A landscape with many valleys, sampled at points; each row gives a point and its height.
From any point a ball rolls to the lowest of the 2 points nearest to it. It stops when none of these is lower. Distance is the straight distance between rows; heights are no part of it.
vuge: [-28  -8 -12  -6   5   1  -8  -3 -11  -9   8   1  18   1 -18  -8  11   7
 -22 -27  -2 -10  15 -19]  h=411
Tenub: [ -8   0  21   9 -21   0   9  19  13   8   7 -11  -2 -12   0  -5 -13   8
  11  32   3   7 -18 -18]  h=629
sanak: [ -3 -11  -6  -5 -18  -4 -25  -7 -24  -7   4  23  -2  26  -9   6  12  -8
 -19 -32 -11  -5  11  10]  h=371
sevo: [  5 -12 -14  -6  10  16  17  -4  16  13   1   2 -25 -14   3  19  11   2
   9   1  25   9 -16  16]  h=667
nisoz: [ 10   4   3  15  -1 -11   3 -14  -9 -30  -4  -9   5   8 -23  -8  23   0
 -12 -34  -6  -6  16  10]  h=443
nif: [ -7   0  11  14 -26 -10  -2   7 -16   5  -8  -4  -4   0   9  -2 -17 -28
   0  20 -18   1   6  -8]  h=543
kasu: [ 14 -10 -17  13 -20   8  -7  12   3   8  -5 -29 -13  10 -11 -13  -4  -5
 -14 -15  -6   1   9  18]  h=309
siko: [-23  -8   5   8 -11  -3  -7  -1  -8 -13   5   4  15  -1 -13 -15  -9   9
 -14 -13 -16 -21  13 -28]  h=349
vazaf: [-12   2 -12   8   3   7  11  11   3  20  -7   4   3  -9  20  -1 -18 -11
  15  29 -19   9   3 -14]  h=566
Sono: [  4  11   2   3   6 -11  19  19  13   9   5 -24  -8  10 -16 -10   8  -2
  18  31  14 -16  12   7]  h=329
lel: [ 10  -2  11  23  -3 -10   0 -13   8 -11 -10 -16  -5   4  -8  -5   5  -2
 -15 -30 -23 -16  22  -2]  h=398
resub: [-18 -16   0  -4  -3   3  16 -20  -1 -12   8  14  -1 -15  -2   2 -10  14
  -2 -15  -5 -11 -17  -2]  h=542
Lipek: [  7  13  19  24  14 -14 -14   1  32  -8  -1  -3   4  -9   7 -10  -1 -10
  15   8   2   1  11 -16]  h=397
sib: [  5  10  24  11  17 -16 -12 -12  16 -15  -6  -8   8   4 -10 -16   7 -10
   8 -12  35   5 -12   0]  h=265
rup: [  3 -11  -7 -14 -21  12   3  -6 -21   6  -7  -5  14   1  18   2   6 -16
 -25 -22 -16  -3  13  -2]  h=849
Vire: [ 12   5  -8 -10  -8  -8  13  23  17   9   8 -38 -12  -6 -13  16   9   3
  -4 -10   4 -14  16   7]  h=322
Seluf: [-22  -8  -1  24  -8  -3  -2  10  14  -4   8   5  -2  -9  -7  -9 -16  13
   2   2 -17 -14  10  -8]  h=258
Bifum: [-13  -9   2  -2  22   8  -1  -3  15  12   2   7  -3 -15  10  17  -1  23
   4  -2  -6   5   1  -6]  h=471
nim: [-10  -1   0   3  -4  -6 -27   9 -17   2   0   5  -2  21  -7  -3   7  -3
  -7  -8  -8   5  18  14]  h=327
Kosim: [ -1   7  12  -8 -18   0 -12  16   7  13   2  -9 -10  -7   5   6 -23   5
   7  18  15   8 -33  -8]  h=663
bovu: [ -4   7   1 -27   1  -7  -8 -13 -17 -12  13  27   0  -1   4  17  -5  -1
  -8 -16  -4 -10 -10 -20]  h=573
raza: [-19  -8  10 -26  -2   5  -4  -9 -16   5  -2  14   5 -11  18  21   1 -11
  -9  -8   2   9 -15  -9]  h=617
sebo: [ -6 -11   4 -14   6  16  -1  -1 -13  20  -9  19  -3 -13  16  30  10   6
  -2   9  11  16 -29   0]  h=658
teki: [  4  -6  14  25 -40   5   5  16  -3   7 -17 -15   5 -10  16  -9 -11 -12
   3  20 -27  -1   4 -20]  h=564
Nobak: [ 11   5 -24   2 -13 -12 -20  22  12  16   4 -23 -14  19 -17  -1 -13  -2
  -5 -11  -4  -9  12  19]  h=368
zir: [ 21  21 -12 -11   2 -25 -22  13  11  -1   5 -16  -1  19 -10   0   7   0
   2  -4   9 -14  21  18]  h=423
Zek: [ 25  11  -6  -4   9  17  10   3   6   0   4  -8  -3   1  10 -15  -6  10
  15  22  15   9 -11  12]  h=766
gul: [-19 -14   5  14   1  20   7  -5 -17   4 -20  23  19  -5   1 -24  -3  11
   3  26   1  14 -14 -21]  h=496
Puv: [ -4 -20 -17  -6 -17  10  13  -6 -23   6  -3  -4   1  13   4   3   9 -30
 -12 -20 -11  14   8  21]  h=858
Godom: [ -7  -5  -2 -20  -7  -3  15 -25 -27 -27   7  36   0   0  -4  15  27 -12
  -5  -6   0   3   1   2]  h=474
Rik: [ 18  13 -17 -15  17   4   9  -5 -13  10  -7   2  -3   2  12   8 -13  -2
  10  16   8   8 -16  19]  h=745
zem: [  1   2  -8  -8  -5 -12  15 -14 -23 -10  10  14  -8  18  -8  -3 -11 -19
  -8  -2 -14  -8   7  15]  h=504
solun: [ -4  -2 -11  -4   9   0  33  -9  10   2   5  -9   3  -5   6   5 -10  -4
   5   8 -13  -7   8  18]  h=615
Rizom: [  0   2  30  12   3   4  -9   1  -1 -12   0  -6   1   1  -7 -13  11  10
   8  10  20  11 -15   3]  h=130
Gigol: [-10  -7  17   3  -4   4 -21   8 -14  -6  -7   8   0   5   2   4   9  12
  -2  -3   4   4  -1  10]  h=261
bibu: [  4   6 -11  -7   5  12 -23  -3 -12   0 -10  17  25   1  28 -12 -12  12
  -1   7 -12  -4  17 -12]  h=852
Vota: [ -6 -17   4  29 -17   0   6   5  16 -11  -1 -10  -8  -1 -15  -8  -1  13
  -9 -14 -22 -13  17   0]  h=337
zaf: [ 20  11  -4  -9   2 -21   3   6  16  -2   2 -21  -3   9 -14  20  21  -5
  -2 -17   6 -12  24  14]  h=391
sova: [  6  11  19  27  15 -24 -11  -2  30  -3  -8   4  -8  -6  16  -4  -8 -25
   9  27  13   2  -9 -15]  h=441
vav: [-15   1  -5   2 -14  -4   8  -3 -23  -3   1   5   2   5   1  -9 -23 -22
  -3   9 -20 -12   8  -4]  h=524
til: [ -4   8  -6  -7  21 -14  -7  -6  22  -5   7  -1   1  -7 -10  11  13   6
   4 -24  13  -1  -4   2]  h=461
Gaz: [ -1  12  -1 -20   7 -10  -7  -3  -6 -19  12   3   6 -18  -5  17  11  11
  -3 -18   4  -9  -4  -7]  h=520
senit: [ 28   7  -2 -23 -12  -8 -14   4   1   6   1 -10  -7   1  23  20 -15 -16
   1   7   3  -5  -4  21]  h=804
Kam: [ 35  14  -6 -17  -2   7  -6   9  13   4   2 -18  -8  12  14  -3  -6   0
  11  19  23  -6   0  20]  h=785
Bubud: [  4  25   1  10  12 -23   7  12  -3  -3  -3 -10   0  14 -11 -10   3  -6
  16  33   5  -3  17  17]  h=385
Goro: [  9   2 -13   1 -14   5  12  12  12  -3  13 -27  -5  -1 -20 -10   1   3
  -4  -9  10  -1   1   8]  h=205
Kug: [-22 -13  19  11   7  15   3 -23 -18  -9 -15  23  11   1   5 -13   5  13
  -4   4   8  11 -23   0]  h=444
pubut: [  8   5 -10   7   3   3  13  10  18   9   4 -15   0  -5  15  -7 -20 -10
  10  18 -17   4  22   2]  h=591
Misim: [ -2   7  13   3  13   8  18  18  23  15  17  -8 -11   4 -26 -15  14  14
  17  23  13  -3   0  -7]  h=208
Gibuz: [ 20   9  -5   0 -11 -11   4 -11 -14 -25   2  -8   2  10 -17  -6   5 -10
 -11 -12   0 -14   6  16]  h=476
rez: [-10 -16  -7  -9  -9   2  26 -27 -20 -23  13  25  -4  -5  -6   8   8  -9
  -8 -28  -3 -10  -4  -1]  h=503
ludo: [ -5  19  -5   4  27 -20  11  -4   4  -2  -3  -2   0  -3 -13  -5  -5   7
  11  20   2   2  -4  -1]  h=439
mibi: [  3  -5   6  23 -34   1   2  22  21   5   9 -11   6 -10   3 -12  -7   4
   1  16 -19   1  -3 -33]  h=593
tete: [ 25   7  15  -5 -21  -3 -12   9  -4   1  -8 -18   0  -2  20  11 -10  -2
  -2  -1  -4  -7   1   7]  h=819
Rom: [  1   5  -7 -16  -2  11 -21  16 -13  26  -8  -1  -1   4  10   5 -22   5
   6  20   8  19 -28 -11]  h=696
vos: [-13  -1  -4   7  17  15  20  -7 -14  13 -21  13  16 -11  14  -5 -11   2
   7  31  -9  12  -2 -17]  h=536
kilin: [  1   6  16  22   9 -18  -7 -18  27 -16  -1 -12   5   1  -3 -22  -7 -22
   4 -15   8   2   2  -4]  h=338
Riso: [ -9  -2  -3   0  21  24  -9  10  18   9  10  -3  10  -2   7  -1   9  27
   2 -10  -5  11   7 -19]  h=400
Lupog: [-25 -12 -13 -15  -6   1 -24  -8 -25  -1   4  29  11  16  -7 -11  12  -1
 -31 -31  -4 -12  20 -12]  h=409
rif: [ -2 -17   2   0  10  21  11   0   6  22  -1  10 -21 -13  -3  16   6  15
   6   5  22  18 -36   3]  h=701
fima: [ -8 -12   3 -13  11   4   3 -28 -14 -15  -6  43   0  -6   2  17  27  -4
  -4 -11   3  18 -10   6]  h=435
Pobet: [-12   1   4   4  37 -14  -7 -10  16   5  -1  21  -6  -5 -14  21  12  15
   4 -13   3   6  -4  -2]  h=510
Pim: [ -5 -19   9   7  18  12  -5 -23  -2 -11  -8  29  -3  -2   3   5  20  15
  -3 -13  13  15 -18  13]  h=373
pipum: [  5  -7  -7  -2  10   4  37  -5  16   4   3 -12 -11  -7   4   7  10 -13
   7   0  14  -3   1  24]  h=636
sidi: [ 11  -3   3 -15 -14  15  -9   4 -10  -1  -5  -5  17  -4  28   2  -6   4
  -3  -5 -11  -5  11  -3]  h=836
Zavi: [  9   6  -2  -1  24  21  -1  18  17  15  15  -4  -2   4 -14 -15  10  26
  14   6  10  12  -7 -17]  h=279
taf: [ 15  19 -22 -21  13   2 -18   3 -21  19  -6   2   4   4   2   3 -24   1
   5  12   5  14 -19  -2]  h=722

Where does a ball stop that starts at each point below?
solun -> Pim
mibi -> Seluf
rif -> til
rup -> Seluf
Zek -> Seluf
Lupog -> Rizom
Puv -> Seluf
